Points, in no order, along strands that fork and pass close to each other.
Two points are linked if the straight distance between their rows is under 88.
nagu: [  0 -11  -3   5   5  10 -37 -35 -14   8   9   2   1 -11  26  -9  12   4
 -10 -12 -30  -7 -33  -3 -12  -9   9  26]
Zaguk: [-23 -22  36   4  28  23 -13  22  -3 -40 -25 -10  -5  -5  11  -8  -4  56
 -29  -5  14 -11  -1   6 -11  11 -35   1]
Baru: [ -9   7  22  17 -15  18   6 -27  20  11   5  56   8  -2 -37  -9   4 -31
 -13  11 -27 -13 -32  -9 -11 -23  -4 -23]
Biviv: [-22  20  31  18  28 -21   2  -9  30  -4  27 -14 -17   7  23  -4   5  49
  25  -9 -20  -8  19 -20  27  -5  -9  46]
fizo: [ 21  -8  -1 -38  26 -19   1  18 -46 -21   6  10  -9 -33   8   7  19  16
  -1 -31  30  -1  38 -16  -2   2  -1  15]
difiz: [-24  19   7   5  17 -18   2  19 -23  17 -30  24  -9  14  19  17  -4 -59
 -34 -27  10 -13  11  -9  -5  10   7 -21]
bipi: [  5  20  12 -37 -20  24  10 -26  18 -19  26  -6   1 -40   5  -7  -1  16
 -22 -32  -2  32   0  22 -28   7  -8  22]
nad: [ -7 -27 -34   3  -1  34  -5  30 -53  17 -22   3   4  32 -19   1  14 -33
   3 -22  28  32  25  29   8  -2  10 -13]
Kuvab: [-13 -24  27  39 -25 -15  20 -14  -4   5 -54  32 -30  26  30  12   3 -45
 -19 -14  -6 -12   3 -27 -11 -15 -30 -31]
Mesaf: [-10  -6  14  -7  34  25  -3  21 -33 -34 -40 -18 -32  10  15  -5  19  64
 -29  -4  12  -1  18  -2  22   6 -41 -23]
pib: [-39 -17 -26 -24 -18  12 -15   8  28 -34   6   2   5   3   2  -1 -28 -12
 -34  -8 -13  44 -11  24 -44  16  22 -40]
Mumum: [ -8 -16 -15   1  -9 -18 -34 -22  10  42   4   1  14   9  14  -6   1 -24
  -1  -8 -24   9 -33   3 -19  -5  25  23]
Bovi: [ 29 -27  13  17  -6  10   7 -11  14  -1   4 -59   4 -31  15 -20 -20  64
 -20 -10 -22  -8 -10  10 -19 -16   6  31]
Lin: [-25  10 -14  -9  -6 -22  -9  -4   6  -3   8  11  29  -4   3 -12   7 -14
  -9 -24  12   6  -7  -6 -25  40   0  17]
Tedaf: [ 22  -1 -47  -7  -2  -2  11  10  -3  62  -7 -32  14   8   3   3   1 -19
  30  -8  31  20  -7  24  21   6  34  27]
tov: [ 21  29   6  -3 -11 -11 -38 -14  -1  -5 -33  30  -8   3   9  29  16 -10
 -37  26 -22  -6  25 -32  12 -22 -29 -28]
geg: [  1  10   8   7   7 -12   4  30  -5  -5 -24  26  22  -2   3  -3 -20 -61
  -5   4  17 -20  14 -11  -1  21  13 -18]
Kerus: [ 21  12 -18   7   4  10 -34  13 -11  15   9 -12  -5  39  -6  -1 -11   5
  24  44 -13  -3  -8   0  41 -21  11  10]
loke: [  4 -22  21  20  -1 -15   1 -16   8 -20 -15  20  11  -8 -11  -7  21 -41
   9  24  -1 -30 -37   5 -12  18   7  -1]
Zula: [  3  26 -13 -35  13 -24   3  -3  68   5  -4  -7   1 -28  48  22  -1   5
  12 -21  20  20 -23   1  17  19  19   8]
Nuva: [ 15 -27   5  17 -32 -22  -4  -5  31  32 -11  46  31  12 -29  20   4 -22
 -15  -2 -35  -5   2 -15 -23 -43  -2 -10]
libuk: [-13 -57  -9 -14 -12  21 -23   7 -16 -15   9 -48  15  12 -13 -15  -9   2
  -1  -1  43  30   0  29 -35  18  -1 -18]
gonup: [ 31   4 -11  -1  37  11  11  12 -39 -14  24 -26   0  -9  16   3  34  12
  36 -23   3  -1  17 -10  50 -12  -7   9]
dad: [ 28 -28 -37  -7   5 -14  -1  10  44  50 -10   9  42   8 -34 -14 -29  -8
   0  42  -4  27   5  12 -13  10  27  -2]
tipib: [-32  16  30   2  -3  15  14 -15 -25  -2 -10 -10 -25  26 -14  -4 -15  37
 -29 -14  44   3 -12  10 -37  19 -16   0]
doz: [ 25   1 -36 -23  -1  -1  -6 -27  25  33 -23  -2  17 -36  10 -12  -8 -12
   2  22   3  -2  10 -12 -19  12  22   4]
nisu: [ 43 -13  -2  19  -4  -8  12  -7  -9  -2  -6 -52  -6 -20  24 -14   2  82
 -27 -13 -43 -13 -10  -9  10 -12   6   2]
kodu: [-13  -4  35  18  18   3  28 -33  12 -23   4 -43   4 -29   8 -10   1  83
 -16 -38 -41  -8   6  -5  20  25 -32  25]
bab: [ 11  14 -18 -29  32 -15   9  11  22  41  -4 -32  31   4  21  14   0 -31
  38  -5  39   0  -2  19  33  18  11  23]
bisi: [  3  29  23   9  28 -13 -31  24  -4 -26  50  24 -27  11  18  -4 -16   6
   2 -18  -2 -20  22 -34  38  -2   9   1]
Tosi: [ 17  -9  11  12  -5   5  -1 -51 -16   9  -9  19 -23  -6 -10 -15  11 -22
 -18   2   3 -10  11 -35   3 -18  11 -41]
Gotok: [-23  21  27  15 -18   7  14 -12   0 -11  27  19  -2  -2 -20 -19 -17  24
   0  -7   8  -8  10   0 -15  22   2  26]
zozu: [ 10  -1 -19   8  17 -37   4  23  21  43  -1  34  44  -2 -43 -19 -25 -15
 -13  34 -16  -3  -1  18 -13  12  11  -3]
Tuton: [ 27   2   4 -27  26 -18   6 -14 -14   1  18 -19 -38 -35  21  14  10  69
 -11  -8 -36  -4  16 -13  15  -8   4  27]
Koteb: [-28  48  21 -25  21   4 -39   7 -12  -7  -3  40 -33  17   4  17  -9  12
 -13 -25  -4   3  21  -4  19   1 -18  15]
Vome: [  1   6   1 -17  30  23  -4  11 -39 -22 -35  -6 -40  20  17  14  31  21
 -13   8  23   2  29  -7  15   0 -23 -21]
Vaf: [-16  53  14  11  -8  -3  21  -1  -2   3  34  38   8   2 -10  -8 -18 -44
 -13 -16 -28 -21 -12   0  10  11  10  -4]
bigef: [ -7 -52  17   1 -31   1  -1  18  10  -5 -26  14  -5  22 -32  -7 -11 -18
 -29   3   3   5 -18   7 -62  -9   5 -32]
luref: [-15 -11 -21   9  -3  -8  -9   8 -55 -14   9 -23  19  31  -7  -4  30  -9
   9  -3  23  -4   1   7  14   0   3   3]
vomi: [-14 -29  -5  15  -2   0 -29  19 -29   5 -17  21  11  33 -22  -6   0 -33
   1  29  -4 -15  -3  13   0 -16   0  -6]
Toda: [ -3   1 -18  13  20 -17 -21  19 -12  19  25  -2  17  27 -17  -4 -22  -4
  24  17  -7 -23 -18   8  21   6  13  40]
butu: [ 42   0 -25   0  30  46  -4 -12 -37 -16  13 -25 -44 -28  -1  17  41  11
  15  23 -29  28  21   6  45 -16   5 -34]
milon: [-11  13  -7   1   8  13  -4  26 -33   7 -52  -1 -11  41   0  11   2  -5
 -21   7  30   2  13  -6   1  -2 -16  -6]
Relu: [ 40   3  -1   0 -32 -30 -16   1  -6   1 -15   0  15   7  -5  -3  15  10
   2   3  -4  -3   4 -11 -12 -23  15  29]
bugi: [ -5 -24 -15   4  -6  37  -2  20 -22   0 -49   4   9  13 -21   9  25 -32
  21   2  30  38  38  38   5   5  -8  -2]
Zego: [ 21 -11 -16 -20   2   3   0 -55 -10  21 -21  20   0 -39   3  -9   5 -22
 -18  12   4 -15  17 -30 -18   4  14 -14]
tirep: [ 20 -46 -23   5 -13  31   2 -39 -44  15 -23   4 -19  -9  -2  -5  23 -35
  18   5   1  19  32  12  15  -2   1 -18]
koma: [-22  -4   8 -34  -3  34  39   7  74 -49  37 -12  -2 -19  21  -7  -5  29
  25  -5 -27  28 -19  22   5  11 -17  23]
Mubur: [-43 -18  23 -38  20   2 -17   4  49 -16  33  -2  10  -9   7  -3 -15  36
   1 -35  22  39  36  10 -15  21 -27  16]
Rono: [-56  24  28  14 -21  -1  15   3 -13  -3  18  -1 -12  38 -34  -4 -26  41
 -15 -11  10  -1   3  14 -29  20  -6  15]
rivu: [ -4 -39   2   4 -41 -17   6   3  35  17  -9  43  28   9 -41  -6   3 -31
 -17   1 -16  13 -11   1 -37 -16   7 -30]
dak: [-13  31 -12  11 -10 -39  10  30  14  18   9  41  28  -6 -50  -9 -38  -3
  -6  29 -30 -19   4  18 -15  15   5  15]
pige: [-18  43  -5  17  -2  -9  25  27   3  30 -34  26  -4  15   3   7 -23 -38
 -41 -30  -1   7   2 -17 -34   9   9 -17]
Simup: [-10  30   0   6 -13  -4 -29 -24  -2 -12  12   9  -8  -4  16  -1   0  29
  -8  14 -43  -2  -6  -9   2 -15 -17  18]
tinu: [-27  14   1  -9 -12 -22  11  14  33 -24  31  15  29 -18  -9  -1  -1   6
  11 -27   9   7 -29   8 -17  35   3  23]
did: [ 24 -32 -47 -22   7   6  -3  -2 -15  43   9 -26  13  -3   3 -21   2 -31
  23  -4  18  24   6   4 -10  19  53  10]
Lutum: [  7  18  18   1  41   2  -4  13   1  -5   2 -13  10  -4  28  13 -18  -1
  52   8  11 -35  20  -3  48  -7 -12  31]
morik: [-11 -30  23   7 -35  19   1   0   7 -24 -14  -7  -2  -7 -13  -1 -12   1
 -45 -11  10  12 -24  24 -68 -16  -4 -17]
Fop: [ -7  33  13  18 -17  -9  25 -28  20  13  11   2   5 -15   0 -13  -6  32
  14   6  -5 -10 -10   6  -7  11   2  39]
taron: [ 26   1   2 -32  36 -20  -1   2  17  24  -9 -13  23 -21  45  21   5 -43
  22 -19  21  -7  -1  -8  17  12  15  17]
zev: [  6 -11 -29  10  -4  -1 -15 -35 -15  52 -10  -2  22  16  -4 -11   2 -20
   8  26 -20  -9  -7 -11   1 -14  21  11]
lur: [ 28  16   7  28 -10   0  16 -43  19  10 -21   0   2 -20   5 -17   5  46
 -13  34 -30 -22 -22 -13  -1 -31 -11   1]
Fupu: [-22  29   2  11 -25  17   3 -21   0  -1 -19  40 -30   6   8  12   7 -38
 -41  -9 -32  -2  -8 -33   2 -29 -22 -41]
Ges: [-14 -32 -26  -8 -11 -43 -22  -7   7  11  12   1  23  13   3 -12  10 -33
  -6  -6  -8  23 -17   9 -25  40  28   0]
pubo: [-21 -25 -28  -6 -10 -23 -12   5  36  -3   2  18  22  21 -19  -8 -15 -25
 -26   6 -12  41 -12  23 -26  28  43 -28]
puv: [-25  13  20  11  17 -33  -3   0  -9 -15  40 -25   1  11  12  -4  23  57
  33  -8   0  -9  36 -27  33   9 -21  21]
gelis: [-37 -11  17  11 -21  30   3  -1   9 -23  11 -35 -12 -12  -2   7 -44  17
 -44 -18  26   5 -16  29 -59  11 -26  -2]
nilid: [ -1  18  28 -11  62  14   8 -10 -41 -13   0   8 -31   4  23   8   9 -23
  -9 -10  31 -30   6 -16  33   7 -13 -29]
Kupov: [ -5 -31  28 -11 -11 -17 -29 -13  -4  -3  -4 -10   9  30 -44  -1  12  11
  -5  11  -5  -6 -35  48 -31   8   6  18]
sas: [-38  -9   4 -22  10  31  -7  14   0 -23   6   6 -32 -42  18 -14 -32  24
 -25 -31  12   2  19  -1 -41   3  -3  -2]
pafut: [  3   5 -30  30  -2 -15 -10  17 -51   4  27 -15  24  29 -14   4  13 -19
  36  13  -5 -17 -10  13  29   6  13  17]
dogid: [ 11 -16 -34   5 -12 -20   9  -5   9  72 -30 -20  34  10  -1  -4  -8 -39
  21  29  -8  -9 -10   7  13 -24  22   2]
guko: [ -6  45  -4  22 -25 -14  14   0  24   9   9  40  15  -6 -31  10 -19   7
   5  31 -35 -20 -14   0  -8 -25  -7  13]
sozi: [-12 -11  10   8  -8  23   3 -39  -3   0  -9  31 -22 -19   1 -27   0 -23
 -20  -7 -17  -5 -28 -11 -27  -3   7 -26]
sebuk: [ 29  -1 -20  15  -4 -11  22  19  -2  28 -21  -3  43   5 -48  13   2 -42
  42  47   4  -7   0  31  15  -6  14   6]
ger: [-21   9  24   4  26 -24  33 -16  27  25  28 -29  -9 -11  39 -11  11  68
  16 -39  -8 -11  -9 -12  22  -6  -6  41]
vufef: [ 24 -27 -14   5 -22 -13   5  -7  46  14  -8   8  23 -19 -32  -9  -7  13
  13  36  -3  -5 -23  -3 -42 -17  18   4]
Ridan: [-16 -31  -8  -2 -11   1  -6  14 -31 -10  -6 -10  12  25 -13 -12  23  -3
 -12 -14  46  -2 -11  11 -28  21  -3  -4]
nalag: [-16  -9   5  12  -1 -20  13  -4 -31 -23  27 -19  17   8  -8 -28  16  40
  26 -10  27 -19  22 -18   5  24 -31  22]
vana: [  3   0   6  14   9  -9   9 -19 -14 -21   1 -53   1 -18  18 -11  13  80
 -20  -4 -47 -18   8 -13  22  24 -21  14]
Ferov: [ 35  16 -25  28  -2   5  17   4 -13 -16  14 -32  -9  -7  15 -10   4  25
  39  42  -9 -10  16 -11  46   0  -4  -5]
Viz: [ -6  -6  14   7 -25  -7  30  -5  44  -5 -40  46  -7   1  -7   4  -2 -63
 -19  -5   4  16 -23   2 -18  16  -2 -48]
zil: [-19   9  12  14  -6 -12  -2 -25 -29 -14 -26  27 -27   2  32  15  26 -37
 -29 -16 -28 -11  -4 -24 -13 -11 -20 -30]
tizen: [-49 -16  18 -10 -12  20  23  25  27 -33  30 -24  -8   1  -5   3 -33  26
 -20 -36  25  24 -22  30 -48  17 -30  -6]
Gazin: [ 13 -32  14   2 -10  -8  10 -18  39 -23 -13   0   9 -13 -16  -2  23  -8
   8  14  -3   6 -53  19 -31  30  10   0]
Bogot: [ 17  10  17  42  -6  31  13   7 -36 -19  -7   0  11  23 -21  29  16 -50
  32  25   2  -4  11  21  47  -9   9 -34]
Nul: [ 21 -20 -32  -2  -7  -3   5  25  39  12  -6  -9  33 -10 -38 -11 -32   2
  29  61  17   9 -10  14 -17   7  34   5]
panok: [ 28  16 -18   3   1  10 -13  22 -29 -39  20 -18 -16  -3  16  -3  26  27
  17  14  -1  -3  33 -14  41  -5 -18 -19]
nuz: [ -4  -3   7 -51  17 -12 -19 -12 -10   7  34  -2  -8 -31  23  12  10  30
  -8 -49 -10  10  10   1 -21   0  -1  46]
ripi: [-25  32   5  -3 -13  27  45  32  13  22 -34  34 -15  14 -21  10 -19 -31
 -31 -19   1  19 -22   3 -35  -4  -9 -10]
gova: [ 40  31  -1  13 -13 -22  13 -27 -42   4   6 -14  13  12  -1  -8  13 -38
   7   1  10 -29   8 -28  23  -1  24 -10]
lopan: [  6  26  30  14  -1  12  -8   9  13 -25 -10  40   2 -21  13   7 -13 -50
  -5   4 -31 -32 -18 -15   2 -21 -11  -2]
Telu: [-13  11  22   4 -25  35  47   0  14  30 -34   6 -17  38 -21  18 -21  -7
 -36 -19   2  19 -25 -18 -63  -3   3 -11]
Dezu: [-18  35  -3  18  -1 -26 -26  26 -10   5   9  21  -1  47 -15   3 -16  -9
 -31  47  -6 -21  -4  -9   9  -3 -11 -44]
radi: [ 47  25  -5  -3   9  -9   8 -10 -28  19   5 -29  15   2  21  18   3 -41
  28  -2  10 -27  11 -23  34 -18  26  10]
lesa: [-32   2  -6 -11 -19  22  40   9  41   9 -34  26  -9  12 -14   7 -12 -36
 -20   6   8  42 -20   7 -41  15   3 -45]
luni: [ 32   0   0  -1  17  20 -10 -13 -54  -5   5 -12 -18  23   5  33  34 -36
  17  -6  -3  20  31   5  50 -15   2 -27]
Zir: [-49   9  -7 -44  -7  15 -18  33  32 -18  17   4   0  -4   5  11 -32  19
 -26 -38  22  45  25  23 -29  22 -14   1]
seve: [-53  17 -29 -31 -25  11   9  27  15  -5  18  -3  10   9  -3   6 -20  -4
 -43 -27   6  45  -9  25 -44  27  -2 -17]
ronad: [ -8 -29  16  18 -24 -23  33   5   7  17 -55  34  -7  16   7   8  -3 -63
 -17  -8  15   2   1 -15 -15  14 -10 -29]
Sosik: [-32  30  25   3  32   0 -27   9 -10 -12   4  25 -10  35   2   4   1  11
   2  -2  17 -13  13  -3  35  23 -22  13]
Bok: [ 16 -49 -38 -15 -15  13   1  -7 -22  -6 -30 -29  29 -33  14  -2  31 -16
   7  15  11  14  18  15 -17   3   0   3]
dolir: [ 44  18 -26  10 -27 -27  -5 -26 -23   7  12 -10   0   9   0  -5  14  -6
   2  30  -3 -14  22 -50  15 -22  11 -31]
pibe: [  5   9 -41 -31   0 -26  -6 -20  44  29 -22 -23  12 -18  42   7   4  -7
   4   5  13  13 -18   2  -3  20  25   6]
fim: [ 25  26  -8  25  -8  -6  31 -18  -2   4 -11 -28 -13 -18  14 -17   2  49
  13  42  -8 -29  -8 -15  21 -13   0   7]
Togor: [ -9  27   4 -40 -31  13  22 -35  47  15  30 -17   0 -26  23   0 -19  25
   1 -23 -11  38   1  20 -12   9   7  41]
zez: [-31   6   9  -5   8 -27  23  24  69  -6  41  -9   6 -12  11   4  -7  25
  44 -22   1  10 -40   5 -12   7   8  27]
girut: [ 21   2  -1  -2 -51 -16 -12 -12   9  11  -7  27  34   9 -13   8   7   2
 -17 -13 -29  10   5 -23 -25 -42   4  15]
gegal: [-13 -11  20  13  24 -13  28  30  57   3  11  -9  -7 -29  28  -7   1  32
  33 -17   0 -17 -49   4   6   2  -3  32]
meru: [-15 -25 -20   6  23  20   5  64 -31   9 -14   8   4  33  -9  -4   2 -52
  13 -27  41  15  18  14  14  14   6 -20]
vop: [ 34   1  -2 -34  34 -17   3  -4  42  -5   0  -9   8 -29  39   8  21  -7
  20 -25  29   5  -9 -17  18  22  -3   9]
Sugo: [ -2   4 -14 -17  -3  -4 -40  25 -37  -1 -35  10   5  26  16  17  18 -19
 -12   7  -3   0  46  -7  15 -13 -16   2]
Teled: [ 23 -50 -13 -15 -19   3 -26 -19  13 -21  13 -49  26   0  -3 -11  -5   3
 -10   0  22  25  -6  19 -48  10  14  -1]
Fem: [ 20   2  29   5  30   4  -7  47  16 -23  -4  18  23 -16  17  12 -18 -21
  31   7  13 -38   3   3  28  -2  -5  28]
Tanuf: [-39  27   6   3 -39  -9 -22  -3  -7 -18  -8  14  12   8 -12   3  -8  29
 -26   8 -17  -2  10   9 -19 -10 -32   9]
sifab: [ 47  15 -23   2 -16   9 -16  -3 -27 -22   6 -11 -12  10  -6  -4  31  10
   0  28   0   6  32 -31  22 -21  -6 -36]
pazuf: [  9  10  10 -32  49  -7 -11 -11 -46 -17  25  17 -60 -10   8   7   7  12
 -17   2  21  -6  23 -29  28  10   1 -19]
Viv: [ 15  -7   8 -16 -19  23 -18 -26   9 -19  29 -17  11 -35   6 -10 -29  25
 -25 -27 -21   9  -3  17 -45 -20 -12  23]
Paf: [ 44  -7  -3  21 -19 -18  -2   4  -1  34 -22 -23   3  15   5   2  15  12
  11  15  -1 -15 -26  -5  11 -51  17  14]
rerod: [-23  -1   0  33 -10 -11 -27  21 -10  10  -4  31 -12  50 -21  11 -11 -27
 -28  16 -29 -10 -13 -12  -2 -30   0 -31]
Vef: [  1  15  29  22  34 -19  28   0  12   9   1 -24 -27 -11  45   4   8  45
   7 -30  -2 -31 -38  -7  50 -13  -7  18]
fif: [-60 -21  15 -29  -5  20  15   3  50 -52  62  -9   1   3 -19  -7 -20  17
   9 -22   7  31 -27  29 -24  27 -21 -10]
vafel: [ 22 -20  -2 -24  26   6   7 -10 -43 -14  -8   1 -11 -21   0  -7  37 -12
   3 -23  35   0  19  -9  13  11   0 -10]
Bel: [ 27  -1  -2   7   6  11   9  13  -9   2 -19  -1  20   1 -21  -6   5 -33
  33  21  29  -5   5  16  24   9  11  20]
Zam: [ 21  18 -22 -25  -3  -7 -26 -39 -32   5  25   2 -32 -16  -4  -5 -17  47
  -9  25 -13  -5  23 -20   2  -7  10   4]
busa: [ 38   4 -14  31 -21  20  14  -1 -30 -26 -19  -3   8   9 -29 -10  27  -1
  19  40  10  -5  16  -9  20 -19  -8 -25]
sutop: [ 34 -14  -2 -40  17 -21  -6 -11 -35  -5  13  -8 -12 -30  18   7  26  35
 -11 -40  -3  -7  13 -25  -9  -3   7  26]
som: [ 29  -9   6  51 -14  27  21 -23 -21  21 -11   7  17  17 -22  23   5 -53
  33  19   0  11  29  17  41 -17  16 -33]
zas: [ 52  17   0  23   7  26  -1  -7 -19   1  27 -39 -21  20  11  17  26 -20
  34  11  -9  16   1   6  57 -28  15 -23]
Baduv: [ -1 -43 -12   8  22   4 -10  55 -11  -2   9   6   9  30 -29 -10  -4 -51
   9  -8  27   2 -10  22   6  12  31 -14]
duso: [-10  29  -1 -10 -33   3 -23 -10   9  -3  -7  46  -8  13  -1  29  22  -4
 -38   1 -31  15   7 -27   4 -45 -29 -37]
fatuv: [-14  -2  35  -5   6  14  43 -27  40 -13  22 -32  14 -28   3  -8  12  55
   4 -35 -14   9 -15  20   3  20 -28  47]
Gufu: [ 20   3  14  27 -15   0   7  22 -23 -18 -12  -2  -3  37 -41  13  15 -27
  10  49  13 -15   6  -4  27 -18   0 -43]
gigif: [  1 -28  -9   6   4  28   4 -21 -56  -7 -29  -3 -34   6   8  19  42 -33
  12 -18   5  27  29  20  35  -1 -15 -21]
nov: [ 20 -34  -9 -19  44  -4   4  14 -24   8  27 -29   0 -23  26 -22  18  33
  37 -44  10   6  -9 -18  20 -11  -9  21]
zegu: [  8   0  -5 -26  27   2  -2 -24 -45 -23  22  -7 -54 -19  -1  -5   1  58
 -17  26   0  -5  33 -24   7  14   5 -16]
pab: [ 12  19  29  22   0  -1 -15  32  41 -15 -12  31   5 -17  12  14 -10 -22
  16   8 -22 -28 -18   6   8 -11   3  25]
Dunu: [-20 -23 -18  -3   4  19 -26   8 -29  -5   6  -4 -21  -9  13 -24 -29  10
 -23 -20  11  -9  13 -17 -35  -8  12 -12]
mifur: [ -4  -9  -2   8  12  36  -5   7 -12   9 -22   8  20   0 -14  18  12 -56
  33  11  29  19  18  38  39  20  -4  -1]
reri: [-17  18  16  15 -15  21  18 -14 -10  11 -19  10 -34  38 -27 -16 -13   9
 -35  -1  26   4 -21 -13 -37   1  10 -25]
bofop: [-11  43 -12 -16 -28  -2  22 -28  40  33  17   0   6 -22   0  -8 -13  12
   5  -5 -13  10 -28  18  -4   9  12  36]
Navo: [  8  51  29  22 -17   0  -3  21   6 -21  31  37  -1   9 -18   7 -20 -42
  -9  -1 -28 -29 -18 -20  14 -20   5 -12]
sete: [-57  42  -5   1  -9  -9 -11   5 -11 -13  14  -7 -43  17   5  -5 -24  44
 -16  18   5  -3  44 -18  -5  18 -12  -5]
dakuf: [-41  34  -6   3 -26  -6 -19  19 -10  -4  -5  14  -1  29 -23   3 -38  47
 -37  15  -8   2  35 -12 -20  -6 -13 -14]
peke: [  4 -17   7   0  38 -22  22  28  42  17  14 -29   1 -27  51  -7  -3  15
  48 -27  27 -14 -34 -11  31  -9 -18  13]
Busu: [ 23  19  -5  -9   4  -4 -39  -5 -19  12 -22   6  14  25  -3  27   1 -19
   9  34 -13  -2  24  -5  37 -14  -9  15]
vad: [ -9  -9   5   8   5 -27  21  53  18 -17 -16  20   4  -3  -2  13  -6 -61
  -9 -12  21 -23 -13   3 -25  30  14 -32]
Dunir: [-43  32   6  14  -7 -14 -29   6  -2 -21  47  19 -34  15  10 -10 -15  30
  -1   3 -19  -7  29 -19  17  15   4   0]
sosi: [-15  16  25 -39  29  -1 -34 -22 -15  -7  20  14 -29   0  13  13   9  45
  -8 -27 -14  12  21   1  11  -4 -18  25]
datu: [  8  -4  13  14  -7  24   4 -43  24  -2  -7  34  15 -23 -25  -7   0  18
 -18  33 -34 -14 -26  -9 -13 -33 -14  -5]
Sabe: [-35   9   6 -30  13  13 -29  26  13  -8  11  32 -12 -20   7 -13 -36  10
  -8 -33   8  13  35  -1 -18  13   6  19]
Fikop: [ -1 -35 -37 -32  11  12  10 -13 -35 -12 -24  -9  -1 -39   8  -3  27 -27
   8   1  31  15  28   1 -18  32   1 -22]
vide: [-35 -25  23  -8  20   7  -7  12  21 -26   6  -5  -2 -25   8 -17 -10  46
   4  -9  21   1  21   5  -8  25 -33  23]
Pemu: [ 24 -39  -6  -6 -19   2 -14 -34  11   4   5 -51  15 -34  13 -14 -20  25
 -11   2   0   4  -9  18 -42 -20   4  16]
pofun: [-60  -2  28   3  16  11  -4  25  -1  -9   3  -8 -18  16  -7  -9 -22  50
   6 -16  45   1  44  -5  -9  12 -23  19]
gis: [ 48  21 -17  39  21  45   3  -2 -27  11   9 -20 -21 -20  13  28  24   0
  35   6 -18  15   4  12  42 -35  17 -16]
debot: [  6 -40   7  32  -4 -11  -5  -6  -6  -6 -30  19  10   6 -11   3   7 -51
  21  44 -18 -34 -11   4   1 -18 -19  -5]
votad: [ 20 -30 -14  -7  56  -4  32  29   7  20  11 -38   5 -39  43 -12   2  26
  35 -44   4 -12 -23 -16  45 -13 -19   3]
zemar: [  6  26  24   9  13  -1   0 -16 -29 -19   8   2 -12   2  18   3  -2 -36
  -9  -6  11 -43   1 -28  16  11  15 -22]
bipa: [ 15 -14  24  13  18 -18  17  29  26  10  -8 -23 -17  -5  25  -5  21  22
  10 -15  -3 -26 -65  21  22 -14  -5  35]
gos: [ 30  10 -10 -21   7  -6 -11 -25 -10  32  10 -24 -46 -14  17   1  -6  61
  -4  19 -22  -6   5 -15   8 -33  11  16]
fipo: [-35  -8  -2 -29  -3  41   7 -11  63 -31  52   1   0 -12   7  -8  -6  11
  13 -12 -25  28 -45  35  -7  18  -2   9]
duni: [  2 -12  19 -20  -9 -17  -4  -2  38 -15  11 -13  11  13 -35  10   6  14
  15   6   5  13 -41  48 -34  31  13  16]
Lov: [-14  57   0  17 -19 -39 -13   1  15  -9  15  32  10  20 -28  15 -17   5
  -4  47 -26 -16   2  -9  16   2 -18 -14]
kuz: [ 29 -30 -30  31 -25   5  13  16  -1  38 -29   2  45  -6 -10  17   4 -48
  38  35 -15  -7  11  10  15 -33   5  -7]
gavog: [  3 -13 -17 -10 -34 -14  14  -1  61  11   4  24  28  -4 -42  15  -8 -12
   2  21 -28  22 -26  14 -39 -11  17 -14]
tetov: [ 15 -55 -29  -8  -6  16 -11 -13 -22  27   1   0  -5   6  -8 -19   5 -57
  14  -7   4  26  25   8   4   9  29 -17]
Nudi: [ 26  -3  -8  11  -7   6  11 -14  -8  24  -1 -36   1  -4   0 -26  -5  41
  14  25   8 -16 -26   3  10 -25  16  26]
vuvuf: [  5  37  17  12  26  -1  -5  12 -17 -20   4  -5   8  21   0   6  -7  -7
  31  27  18 -30  14  -3  54  15 -13   5]

A fork is a point with three links, a tip a point with one. Leave the first point through the second and follow the links. Name the first fork or tip that comes.
did / Tedaf => fim
debot / vomi => rivu
Vaf / Navo => sutop
sosi / Koteb => Vaf
Teled / libuk => vide
Mesaf / Vome => Pemu
vufef / Nul => Kupov
Togor / bofop => ripi
Baru / sozi => butu
Baduv / meru => Mumum

A fork is a point with three links. Follow the links from the first point to the second and name the forks in between, in order.
zez / Zego => gegal > panok > fim
sutop / taron => gova > sifab > panok > fim
gonup / pibe => panok > fim
Nuva / zez => fim > panok > gegal
Kuvab / libuk => ripi > Pemu
